Points on a hilly landscape, in no order, each with its height.
A climber steps from a point to the highest of its 2 nearest points, and stops where none of them is higher. Distance is the straight distance between rows; heights are no part of it.
non h=490: [138  96 116 101 123 147  85 100 156 115 181 142 123 109 147 155 111 139
 119 136 145 125 143 117 100 134 133 107  99]
Fidok h=598: [147 186 156 135 137 118 163 105  58 141 116 145  85 154 101  85 117  84
 158  99  60 121  78 118 156 173 173 138 144]
ranud h=586: [141 133 102  86 100 142 133 147 168 121 153 130 138 136 116 123 119 165
 133 116 178 145 174  97 113  64  61 143 130]
nir h=576: [152 170 140 163 134 131 145 138 130 131 145 134 198 120 103  80 114 143
 195 143  94 161 153  97 135  94 162 175 187]
dob h=329: [139 131  84 139 109 147 161 153 166  97 100 118 161 117 140 146  92 156
 112 138 196  72 121 136 123  90  96 155  98]
Razoz h=696: [101 115 141 149 108 138 133 163 140 126 106 107 142 139 131 128 125 151
 126 131 166  75 160 140 127  96 122 151 148]
lan h=399: [144 169 166 177 151 124 188 114 101 106 136  98 149 158  78  80 128 132
 125 135 110 107 108 107 156 116 124 139 187]
numeg h=486: [121 150 163 114 152 126 131  66 100 136 135 113  78 171 112 113 158  82
 103 140  58 118 107  94 180 132 127 124 161]
pezat h=458: [105 194 137 150 125 114 131 143  17 142  67 114  53 137 106 125 125  80
  95 121  91  90  78 139 155 170 156 134 105]
bag h=504: [131 152 137 149 137 133 180 120  84 141 106 112  84 140 101  92 134 100
 126 121 113  80  83 149 145 136 146 149 143]
roz h=456: [139 138 111 105 111 143 124  88 142  74 147 127 160 169 111 145  82 152
  97 123 165  98 149  71 105  58  68 133 118]
kevod h=570: [123  65 124  77 129 138  78 122 177 123 192 166 105 142 163 178 187 113
 117 116 115 195 154 103 116 128  91  83 114]
bepaz h=469: [174 126 106 121 127 112 139  96 129 143 169 126 158  98 146 131 103 145
 207 108 118 147  93 143 116 135 146 143 115]
Fitur h=311: [ 98 161 147 119 139 109 164 126 110 137 136  95 115 161  71  93 174 120
 134 134 102 163 119 147 181  82 109 150 191]
kidim h=636: [128 213 127 151 119 116 175 135  25 125  78 147 115 135 123  77 115 100
 157  85  87 120  76 135 149 176 161 140 124]
Soze h=507: [134 151  98  91 107 146 115 102 155 118 138 141 161 178 107 150  98 162
 114 113 164 142 195  83 121  42  53 143 114]
kalod h=467: [127 129 137 175 131 123 147 177 150 169 100 114 150 117 122 117 156 144
 154 161 125 190 141 145 157  97  94 159 196]
Debe h=380: [145 170 134 160 133 134 168 166  98 171 106  94 123 128  96  80 148 119
 142 139 110 153 120 149 164  98 135 175 182]
vemit h=681: [121 121 115  75 124 137 127 107 163 134 162 126 133 141 123 119 112 130
 123 125 150 124 153 123 101  98  97 140 142]
gipi h=347: [109 151 139 147 120 124 118 132  94 130 113 136 127 121 143 125 123 136
 170 119  98 117  87 148 144 178 155 122 139]
Gutev h=419: [110 109 130  78 123 157 117  72 148  79 160 153 129 170 145 152 124 133
  83 132 165 113 159  71 110  73  88 130 107]
Kap h=669: [129 211 126 160 140 115 155 148  50 129  73 108 108 126 126  95 115 132
 139  95 122 135  77 123 171 174 132 141 118]
sudam h=449: [102  52  81  65 127 116  98 118 181 106 171 182 126 103 151 190 140 138
  68 123 143 133 151  96  91 116  94  66  41]
doke h=555: [134 149 141 144  99 132 154 196 116 174  44 103 140  89 154 104 158 124
 157 126 128 147 124 173 142 160 159 156 141]
vefo h=351: [151 152 109 178 116 141 188 143  88 100 102 138 142 113 138  73 105 131
 123 125 140  75 109 134 125 142 136 134 151]
luvog h=594: [154 159 113 171 137 133 128 125 151 139 133 142 230 114 122  98  94 164
 180 152 128 149 179 107 118  69 136 170 149]
Dos h=333: [111  96 134  93 165 102  91  60 165 139 170 183 104 110 152 159 160  85
  56 149  97 138 103  97 128 157 119 100 109]
mafe h=433: [143 171 149 123 122 125 157 117 131 130 152 117 147 164  81  80 115 115
 172 135  85 102 131 109 132  88 163 167 166]
miv h=552: [107 128 167 110 145 112  81 124  94 145 108 119  37 147 126 154 167  62
  84 113  86 175 119 111 166 171 127 101 146]
Nosa h=597: [144 163  97 161 104 142 163 153 137 155  69 114 166  75 153  92 151 138
 162 140 144 125 128 169 148 137 146 171 143]
mabid h=295: [113 155 146 129 124 126 117 212  70 174  39 113  77 130 131 131 133 103
 140 108 106 142 104 184 140 202 173 121 102]
reze h=390: [140  85 132  70 153 112  81  54 156 115 185 169 155 112 163 190 144 113
 109 129  95 115 124  74  98 136 116  97  80]
piluv h=670: [172 120 102 125 119 140 114 147 171 139 111 129 184 123 123 130  76 165
 136 124 189 112 181 134  76 122 130 129  94]
Mana h=235: [107 151 152 155  93 115 183 156 138 137  96  83  93 119  96 126 141 131
 109 139 177  90 115 154 137  93 117 170 144]
fulo h=364: [174 168 101 178 153 123 156 133 131 107 164 133 230  77 121 105 107 179
 169 130 157 115 128  94 111 126 123 152 121]
mik h=197: [136 144 128  82 142 123 104  75 130 144 163 129  91 158 121 128 159  90
 146 132  80 189 103 132 162 132 124 125 162]
gim h=312: [174  88 137 152 146 125 108 138 125 105 185 126 216  88 144 131 116 184
 168 115 128 127 127 117  78 144 151 101  89]
Dep h=367: [153 161 117 149 121 132 194 124 106 105 119 140 182 129 101  62  87 135
 151 132 126  74 128 114 111 113 129 159 160]
dap h=418: [113 108 143 110 156 118 134 108 110 129 134 126  72 136 137 126 142  88
  86 106 131  95 116 113 133 164 125 112 138]
bil h=410: [139 166 133 126 130 127 141 129 148 155 152 115 127 156 102  88 137 109
 193 148  89 154 127 144 155  89 157 175 186]
Par h=353: [159 176  92 175 145 113 175 156 151 137 148 131 211  69 104 100 121 166
 179 147 139 145 128 110 137 129 112 169 158]
fabod h=297: [ 78 118 163 135 135 112 133 161 101 159  79 107  33 115 127 162 169  82
  70 137 157  97 124 167 141 154 164 129 100]
Koto h=505: [136 103 131 149 131 135 139 135 123 157 112 128 156 126 131 109 122 149
 149 142 120 183 116 157 124 128 118 135 174]
dav h=711: [128 160 133 168 133 116 159 127  81 107 103  90 108 123 125 105 126 148
 118 114 144 141  70 132 174 171  95 131 152]
vip h=292: [117 102 149 140 117 148 148 183 110 157  49  93  80 104 154 103 166 107
  94 125 126  86 139 181 125 156 187 120 120]
tedo h=332: [132 119 181 108 134 131  99  82 148 131 171 147  99 162 105 134 130  89
 114 164  91 123 120 111 111 137 136 119 157]
Komu h=569: [109 119 139  92 127 129 137  99 138 137 153 118 103 173 118 117 144 107
  88 127 140 125 163 116 110  62 103 148 168]
Sitab h=558: [101  89 112 130 141 127 127 158 154 133 118 123 166 105 162 139 142 181
 151 119 150 143 128 168 124 143 113 114 116]
dotaz h=371: [166 156  97 127 130 137 148  71 131  82 162 141 182 145 107 132  64 151
 149 131 151  78 116  93 104  95 118 146  81]
Voken h=506: [152 164 139 132 118 145 165  91 119 119 173 163 143 129 120  89  90 120
 171 116 104  88 106 116 102 141 186 148 116]
pado h=265: [ 75 134 142  98 158  97 110 156  91 138  67 114  53 123 136 145 138 100
  93 100 125 128  89 151 144 188 136 117 100]
Tam h=709: [150  87 142 106 147 130  89  90 147 121 184 141 106 121 160 155 148 114
 111 125 117 170 100 114 133 176 121  74 116]
Mize h=355: [129 155  99 126 129 141 163 110 143  87 137 129 149 147 122 138  76 145
 136 139 173  58 107 117 120 101 115 165 103]
rad h=452: [130 146 151 117 136 144 154  70 116 104 158 113 110 175 104 102 148 120
  94 141  91  96  93  97 170 112 103 131 160]
Zos h=468: [120 114 166 116 129 121 137 109 118 159 133 121  63 150 114 123 146  90
  91 127 125 106 142 123 136 111 127 139 159]
ses h=721: [177 125  90 144 129 147 103 164 171 143 117 123 213  95 138 137  90 191
 172 135 176 140 215 137  85 107 130 139  69]
fasu h=192: [ 98 155 152 149 148  77 139 119  39 156 106  81  53 153  96 146 204  91
  90 124 118 100 123 153 166 103 132 139 156]
Reka h=284: [111 116 138 119  96 125 175 169 141 147  72  90  71 105 124 141 154 123
  81 142 167  98 117 180 116 116 122 145 121]
Ruvim h=527: [137 112 106 180 145 120 159 161 125 134 100 116 193  52 166 133 114 184
 171 122 155 135  93 143 111 151 123 141 104]
Sov h=318: [ 86 136 150 141 142 109 129 148 115 162 101 110 100 149 134 133 162 124
 149 123 131 178 111 178 136 146 127 146 164]
sirak h=291: [ 74 115 161 138 119 106 118 146  97 146  94  98  56 134 129 147 161 114
 108 117 131 165 107 166 148 135 129 119 141]
Bipoz h=629: [125 196 162 179 144 109 161 131  37 136  83 103 104 163  97  91 140 119
 154 107  83 154  97 120 188 154 140 139 151]
momit h=466: [141 156 167 143 140 118 120 126  91 173 110 112  63 173  98 120 137  70
 152 127  86 170 107 148 161 145 155 149 156]
Tado h=571: [170 138  87  75 124 125  76  54 130 100 191 142 185 148 116 168  93 149
 138 140 129 105 173  94  90  89  99 106  59]
Moso h=230: [ 98  74 136 124  90 148 108 170 153 157 111 116  75 124 151 141 159 107
 107 133 137 154 158 173 146 127 122 108 142]
Rimi h=267: [ 93 154 146 111 127 104 134 130 107 147 134 102  68 164  96 128 206 100
 122 122 114 155 137 149 180  93 117 130 175]
Buno h=414: [163  86 116 124 110 135 100 140 172 150 140 128 126 135 154 124 139 111
 181 139 114 191 159 151 133 114 114 133 178]
Dop h=381: [151 167 142 168 151 116 199 117 141  99 135 130 208 136  80  71 104 150
 142 130 127 118 120  92 133 112 101 148 173]
Mor h=536: [149 126 115 154 149 150 134 163 117 147 118 134 181  85 141  96 116 155
 157 138 132 170 119 149  99 125 149 144 146]
Seloz h=422: [133 153 136 153 135 151 184 101 124  77 144 106 140 158 100 103 119 142
 119 137 130  76 111  93 161  99  98 149 153]
busa h=500: [154 112  92 145 121 116 149 129 133 126 142 121 184  77 157 130  96 169
 175 116 153 110 111 132 110 125 122 134 104]
kadap h=431: [126 123 153 127 132 136 104 133 110 176 113 127  61 126 129 121 143  79
 124 134  95 148 114 152 152 155 169 139 139]
Ged h=409: [124 127 127 143 107 138 164 161 144 166 113 105 111 129 114 109 154 124
 122 151 136 160 153 156 137  68  88 168 181]
nipam h=560: [134 158 133 187 151 134 140 160 121 142 114 134 175  97 128  88 139 139
 183 143 111 192 136 136 138 126 162 173 183]
Duvod h=635: [121 127 123 120 110 149 120 157 166 126 105 105 161 131 132 116  96 164
 133 129 185  96 192 126  95  95 126 140 124]
gub h=279: [ 86 115 147 117 151 111  86 183  95 161  61 115  67 137 138 148 140 109
 131 113 113 167 113 165 142 197 156 102 106]
ladig h=426: [169 167  69 104 116 110 101  87 134 112 145 141 216 160  88 149  79 185
 177 116 154 156 189  86 119  54  60 133  72]
Pav h=251: [ 64 119 169 113 145  83 100 157  79 164  79 106  28 143 115 175 177  88
  60 118 118 157 123 159 157 143 115 102 117]
vaz h=75: [ 80  82 155  97 136 107 115 130 148 142 153 158  49 125 136 164 177  78
  39 135 123 112 142 105 144 123 106  88 133]
Reliv h=285: [ 97  88 134  95  97 126 115 133 162 127 137 136  80 113 134 144 125  94
  65 133 156  95 176 131 107 114 144 117 118]
tof h=662: [158 125 101 130 129 137 105  95 141 124 168 125 179 125 137 118 136 163
 165 140 120 135 139 121 131 126 117 129 144]
monu h=330: [ 95  89 118  97 155 118 102  70 156  96 158 179 122 120 158 156 133 108
  63 150 129 100 101 111 118 148 138 102  91]
Fod h=252: [115  96 131 148  83 145 122 179 155 142  82 108 102  96 162 131 144 132
 135 133 136 154 134 167 154 130 154 126 143]
Vunis h=435: [149 173 137 169 125 142 196 147  81 153 102  87 104 111  92  76 142 110
 122 134 130  92 121 137 153 101 142 171 151]
sabos h=366: [121 111 133 126 126 133 125  72 121  99 136 132 144 134 136 128 115 131
 118 130 106  99  96 109 115 142 138 122 144]
zunul h=396: [177 181 100 163 106 130 159 161 145  87 104 134 204 108  91 116  52 172
 174 125 180  74 163  87 100 101 102 168  86]
zubo h=394: [101 112 158 145 131 139 130 132  89 116  96 123  81 119 132 122 123  95
  74 119 128  92 100 140 146 159 156 108 130]
tosa h=602: [169 138 128  83 130 142  93  38 143  92 180 136 201 151 116 159  98 157
 163 130 113 111 146  67  93 107 131 130  78]
Tamaf h=556: [122 117 119 185 133 121 174 186 147 122  82 115 181  75 156 127 113 171
 126 125 172 115 109 135 120 140  96 146 140]
tud h=459: [121 100 132 118 121 158 125 124 145 141 136 125  99 105 154 126 114 122
 134 132 140 109 127 139 124 134 148 127 115]
dogep h=316: [127 132 151 158 127 143 126 189  87 156  82 107  97 121 138  94 151 106
 118 125 117 134 138 182 131 169 187 117 151]
budev h=427: [146 167  94 137 102 115 170 156 185 120 114 120 195  83 113 137  96 182
 151 128 193 140 165  98 117  65  72 176 126]
Gepip h=349: [106 111 176  79 145 118  92  63 159 129 159 178 102 148 117 156 168  79
  83 164  64 140 103  98 117 145 121 108 147]
fubik h=630: [146 158 117 147 131 143 125 131 140 121 154 129 172 135 126 104 114 152
 175 132 133  88 131 112 127 134 143 145 145]
fos h=377: [ 70  77 106 115 125 126 131 163 159 114  95 119  54  91 151 142 151  96
  43 123 158  97 130 178 141 159 150  90  86]
Dupir h=526: [141 111  94  88 109 146  95  85 159  89 185 156 147 141 131 175 110 164
 105 136 157 121 156 100  96 112  96 100  59]
gupet h=557: [142 179 133 139 114 121 197 102 107 133 115 135 112 150 105  82 114 118
 166 102 105 112  94 129 141 145 153 148 148]
sev h=317: [ 78 109 122 113 153 105 118  71 118  72 138 157  90 131 154 154 150  85
  34 142 126  76  84 108 157 137 121 126 116]
rim h=357: [151 127 105 105 124 147 115  99 141 109 138 163 150 149 113 141  45 140
 114 138 159  72 127 107  75 106 132 125  66]
peri h=379: [107  91 106  94 113 168 125 135 138  67 138 136 146 134 155 139 104 156
  70 120 184  97 158  99 104  71  94 120 106]
feno h=372: [182 183  98 167 141 131 173 117 121  96 154 154 237 108  89  99  68 163
 180 142 133  97 133  82  99  89 127 163 106]
padil h=656: [151 101 137  92 148 143  85  85 154 122 199 144 122 144 137 153 172 132
 139 137  99 190 123 116 117 147  86  89 139]
netug h=339: [125 165 145 154 106 138 124 174  85 140 101 139 135  92 161  93 128 130
 192  99 115 123  90 147 123 195 187 122 119]
Galu h=416: [149 176 112 138 109 135 159 107 155 100 150 123 188 152  75  76  90 148
 147 140 135 127 173  82 144  53 128 166 158]
tozu h=654: [107  70 104  96 159 109  96 106 133 126 139 159 126  94 155 153 120 119
 114 115 107 134  86 151 117 196 155  67  90]
Vizi h=483: [166 132 103 141 102 151 164 117 118 114 136 171 133 116 132  86  75 125
 138 119 138  74 121 134  83 144 164 137 104]
losup h=117: [ 64  80 131 114 110 149 133 195 144 117 127 124 103 138 134 143 178 153
  88 124 158 133 141 150 126  99  90 104 123]
lepo h=750: [142 174 120 174 141 137 152 124  88  90 140 105 169  93 132  85 127 147
 138 122 133 128  85 108 157 152 111 142 153]
les h=337: [112 162 142 170 123 112 134 151  98 146  84 114 136 127 133 106 134 139
 171 120 110 168  93 153 163 159 149 147 160]
Kigig h=354: [132  96  94 106 132 150 129 116 130  40 147 123 162 115 151 156  77 142
 104 129 177  92 114 105  89 105 110 132  89]
Kazi h=626: [181 163 127 123 119 135 114  70 149 103 190 130 195 149 103 118  97 155
 189 129 113 134 152  74 120  97 137 142 123]
Mok h=331: [117 126 125 143 103 146 134 174 118 127  87 131 133  80 182 112 127 140
 160 101 130 101 117 160 114 194 191 103  95]
Mabu h=79: [ 93 102 139 124 115 147 150 164 139 104 138 113 105 157 124 141 172 145
  73 133 180 113 166 127 116  64  84 141 150]
tos h=148: [ 61  96 110  94 118 140 122 141 132 104 151 147  96 138 164 149 181 137
  76 114 146 147 115 133 153 122  69  93 134]
Repu h=373: [144 117 144  81 130 123 105  21 139 108 187 138 144 119 128 150 151 110
 139 134  78 145  93  82 124 151 118 106 121]
Varor h=439: [142  85 144 116 110 132  89 104 166 134 154 138 131 166 145 141 125 110
 163 133  99 149 155 122 132 124 119 121 171]
Diz h=605: [ 68  64 145 121 152 128 102 175 138 156  89 124  72 120 142 137 155 101
  89 121  99 129 142 168 145 162 161  72 127]
mera h=327: [114 160 143 165 125 116 154 150  84 171  79  80  79 126  93 120 184 105
 122 147 119 141 123 172 162 110 140 154 161]
rit h=269: [ 89 117 153 158 105 135 130 170 109 120  80  90  89 111 148 132 160 150
  97 117 150 177 107 161 169 145 126 112 141]
ven h=391: [174 113 105 153 105 141 119 161 178 166 130 125 174 116 145 132 120 139
 202 149 126 169 157 139 129 105 121 145 161]
nokon h=350: [110 134 141 137 114 123 162 121 116 127 135 110 124 140  99 106 161 147
 108 146 134 136 131 146 151  74  99 155 178]
fana h=501: [112  58 114  73 125 118  74 115 196 132 186 181 107 110 146 184 144 120
  95 129 108 154 150 117 110 128 110  70  88]
pumer h=261: [ 90 133 137 139 139  97 148 162  59 150  55  87  45 124 119 148 139  82
  75 104 144 112  99 157 140 172 155 120 102]
Gaku h=691: [137  79 110 124 138  96  92 108 122 146 141 144 135 100 169 136 124 126
 158 118 103 142 118 156 112 188 161  88 112]
boze h=429: [ 99  89 112 112 131 159 129 143 144  99 119 119 102 112 161 145 120 128
  90 125 168  82 111 136 138 144 130 111  91]
Mili h=677: [106  77 158 119 155 104 100 144 121 173 106 135  59 146 141 132 152  71
  62 129  93 120 136 139 156 176 146  67 138]
Vepup h=457: [149 146 142  94 126 132 136  73 162 135 162 131 138 170  84 108  98 109
 150 132  96 122 141 108 127  89 149 151 154]
Ruf h=634: [168 148 104 176 109 148 159 172 165 152  97 129 191  67 150  98 129 154
 164 144 161 142 164 139 130 122 142 180 147]
mezu h=389: [141 103 130 135 143 127  91 166 127 147 118 125 115 142 161 134 151  92
 189 132 111 209 122 168 136 146 151 144 177]
vom h=282: [ 96 174 130 139 137 117 111 194  57 127  35  88  89 130 138 115 132 127
 117 107 116 126  79 159 142 194 159 114 110]
Lofi h=407: [148 178 104 163 133 120 172 140 172 118 114 117 191 116  90 111  65 167
 151 124 186  94 166  81 127  92  85 188 116]
zabo h=611: [176 123  89 121 110 133  73 121 160 139 170 142 185 128 114 168  98 179
 170 143 166 164 193 127  89  87 101 119  62]
Tirog h=519: [126 182 147 150 120 110 144 199  71 163  30  70 110 103 121 108 162 123
 136 118 139 151 115 169 137 174 154 160 148]
tef h=411: [134  62  94  83 147  98  83  69 177  92 184 181 152 111 148 208 119 135
  90 144 124 108 143  84  94 131 119  75  44]
Ziz h=631: [124 156 143 159 132 133 151 147 122 131 116  99 145 122 126 105 136 137
 154 123 143  94 138 132 143 128 121 162 182]
guror h=315: [157 166 142 175  87 143 150 197 137 146 118 150 165  94 129  98 119 148
 204 129 124 104 128 152  92 161 169 142 145]
tuk h=340: [141  73  79 124 121 136 117 126 137  66 152 134 174  86 153 152  87 160
 122 118 158  91 129 127  80 130 147 103  64]
logar h=211: [137 156 143 134 146 117 110 118 109 143 136 110 109 153 126 134 155 121
 168 123  94 207  81 138 170 140 106 139 182]
goz h=363: [113 140 138  95 143 117  99  50 122 106 160 148 113 129 128 149 149  92
 113 145  66 148  78 107 130 184 133 100 139]
bevi h=305: [ 91  83 141 113 126 120  95 122 157 120 137 163  92 104 130 137 118  91
  48 137 116  98 143 122 108 151 162  82 126]
tibuv h=491: [116 157 157 144 122 128  95 138  31 148  74 114  71 151 115 121 129  96
 102 114  64 139  93 122 165 169 146 118 123]
nelo h=503: [124  70 111 124 128 125 120 160 171 138 135 118 186 120 150 148 122 188
 149 113 160 150 164 132  81 102  93 109 128]
zivun h=343: [121  86 118 110 137 139 114  80 148  88 155 179 145 139 141 160  76 130
  70 155 140  77 118 108  82 120 134 100  72]
fere h=384: [181 174  79 132 131 124 134 108 138  93 140 138 224 133  92 125  49 183
 159 118 159  91 152  81 106  68  97 157  89]
vama h=454: [128 118 110 142 117 121 139 160 179 136 130 122 199 101 138 154 124 194
 165 134 178 169 170 111 108  78  69 155 127]
dimo h=455: [150 163  90 119 131 141 109 134 148 128 120 139 210 156  93 138  81 188
 143 109 170 143 188  67 122  56  34 140 106]
Pof h=334: [138 139 140 168 122 154 150 183  96 131  88 114 136 107 138  88 132 134
 114 122 144  97 116 168 123 164 160 125 139]
funor h=518: [112 160 168 119 151 117  99  91  64 134 113 134  65 158 120 128 143  77
  84 125  66 135  88 102 174 178 132 113 126]
Pokat h=93: [ 94  80 121  95 131 127 128 112 162 110 155 159  76 137 146 170 149 100
  37 118 148 104 139  98 127 140  88  86 101]
ralap h=432: [155 170 117  90 114 153 127  98 157 130 146 125 170 176  73  99  78 134
 151 130 131 106 179  96 117  71 141 161 136]
zegum h=58: [ 75  92 156 112 166  94 109 130 104 143 123 141  37 124 120 158 168  64
   9 123 108 124 104 105 145 154 124  97 114]
bir h=623: [ 88  98 143 109 160 100  84 112  99 140 117 156  85 107 158 155 131  97
  87 108 109 156  93 121 138 196 162  85 106]
ridid h=229: [101 168 141  99 146  97  99 145  94 147 111  99  70 175 104 125 168  94
 141 124  90 196 105 158 182 124  96 137 163]
keb h=195: [111  78  92  96  85 145 113 161 185 146 134 132  99 103 163 152 160 141
 129 132 139 162 151 165 124 111 118 103 100]
bug h=603: [108  79 161 100 144 114  90 131 122 150 132 133  76 150 142 139 172  94
  96 119  96 168 139 122 138 172 121  77 163]
dod h=264: [ 99 158 141 161 154 114 170 148  47 152  71  71  79 139 117 124 172 111
  88 122 144 105 116 179 153 117 129 159 140]
Letul h=613: [ 98  82 114 147 121 141 156 180 168 120  88 106 152 100 155 135 129 167
 118 127 165 102 141 165 124 121 120 111 123]
butur h=430: [117 118 127 109 135 137 101 103 138 159 149 152 105 132 150 125 119 102
 149 140  99 131 111 154 129 142 165 138 143]
Vema h=599: [ 74  71 148 115 171 114  93 147 146 134 113 153  77 105 139 151 129  89
  74 111  77 147 110 144 140 198 173  65  90]
lodur h=356: [134 128 138 144 127 121 132  89  92 100 154 151 151 115 148 125 118 138
 158 106 105 111  80 129 105 184 165 103 116]
Gadob h=502: [166 155 144 118 146 115 135 100 123 142 144 130  96 173 108  93 123  63
 176 126  63 162 103 131 157 151 174 143 163]
Pidu h=119: [ 65 104 109  98 127 118 153 133 116 107 144 144  59 156 151 158 194 104
  49 110 157  96 126 122 140 126  70 107 124]
Dadam h=489: [154 140 147  80 127 157 108  72 169 113 178 139 156 197  87 121 130 131
 148 151 104 151 155  91 121  72 104 137 155]
fezos h=479: [139  85 131  81 132 136  88  98 189 144 176 158 112 178 125 158 125  99
 144 141 111 164 167 101 107  98 102 110 138]
Suz h=308: [137  98  82 140 119 131 161 155 154  73  97 127 169 105 162 149  66 151
 131 126 192  53 100 140 100 124 126 132  67]
puz h=325: [164  89  98 136 122 118 114 129 125 102 162 127 224 100 145 152  84 194
 157 121 163 108 152 124  67 106 116 109  64]
lofe h=622: [162 130 100 129 127 147 120 108 140 122 149 130 203 114 147 123  89 180
 174 132 134 117 176  98 113  84 104 149 124]
Vuki h=113: [ 92 154 151 132 169  74 118 126  25 145  76  79  34 157  97 166 170  78
  43 112 121 111 120 121 153 155 134 113 112]
nufir h=341: [ 76 103 135 116 117 132 150 146 127 121 100 108  46 111 136 143 158 102
  51 120 168 108 120 164 127 124 137 123 114]
valom h=182: [134 133 123  77 121 133 122  66 146 113 178 140 130 147 129 123 161 124
 160 120  88 183 127 109 152  95 102 136 160]
Kepi h=666: [212 134  89 154 112 115 110 143 161 155 161 129 221 100 126 154  97 187
 209 151 151 167 181 123  84  92 112 137  80]
Bunod h=403: [ 83  86  92 111 135 142 131 171 172 114 103 105  90  84 172 132 141 131
  97 107 155 106 121 169 139 172 142  83  69]
bego h=368: [132  98 153 125 148 123  77 150 128 147 129 124  97 179 127 139 151  68
 152 150  82 197 122 154 138 133 139 134 196]
der h=673: [174 137  94 177 117 138 150 156 149 147 113 152 213  77 156 115 100 186
 180 146 161 133 175 136  85 135 155 149  99]
Fadov h=535: [173 117 114  85 112 147  89  77 177 141 176 155 150 183 120 154 108 132
 165 143 116 150 172  90 119  79  89 132 114]
notu h=304: [194 144 138 156 115 129 119 127 113 109 189 137 207  81 130 134  89 172
 201 126 112 129 122 102  85 134 158 124 112]
Daka h=201: [150 128 161 144 136 124 111  91 112 121 154 133 113 143 124 137 138 126
 154 118  89 186  77 132 141 179 123 107 134]
dok h=657: [124  78 143 114 135 133  95 144 153 124 145 130  93 128 140 135 137 131
 106 117 126 154 122 151 126 170 135  62 143]
lovek h=577: [183 139 114 116 106 146  84 129 181 143 163 141 169 169 111 134  93 141
 194 150 117 156 184 114 118  81 116 144 134]
Faba h=48: [108 112 137 129 115 152 106 164 166 140 150 128 114 156 122 127 168 147
 107 154 154 158 172 146 104  73 112 133 154]
bap h=319: [123 107 163 119 125 134 107  92 144 129 155 170 101 155 111 127 111  90
  84 161 112  79 134 121  94 153 160 100 124]
sunu h=168: [ 85 109  96 107 107 124 114 132 152 136 133 137 100 116 163 156 161 143
 109 119 145 158 106 161 140 127 103 111 123]
tig h=143: [ 95 148 166 129 147  85 125 113  55 172  94 106  22 143 107 144 170  59
  77 122 100 115 130 148 156 142 163 134 135]
sav h=378: [108  95 153 137 137 141 127 116 107  74 130 141 121 119 137 145 103 112
  84 126 124  59  80 107 120 161 151 106 114]
besu h=604: [194 173 113 132  97 134  92 114 158 118 151 134 195 146  92 120  70 159
 206 132 131 135 192 102 101  89 135 139  92]
Nus h=528: [166 162 142 125 126 124 146  89 124 129 159 137 113 144 114  96 111 107
 175 114  96 133  91 125 128 154 165 126 147]
vele h=324: [140 117 138 187  95 145 144 182 130 121 110 148 174  85 151 109 121 161
 166 129 146 109 119 157  96 177 190 104 112]

Where does a climber stop that starts at each point below?
ridid: tof
Pokat: gipi
Mabu: gipi

Call two points neighbours if one is among the 2 nearest of the other. Go from one point of each pair to the other, from neighbour to neighbour, staying as high as possible. Name the lowest point that can't be avoided.
lepo and Vepup: butur
vemit and Razoz: fere
Tam and Mili: bug
Mili and Gaku: Vema
ses and Razoz: Duvod
tof and Razoz: fubik
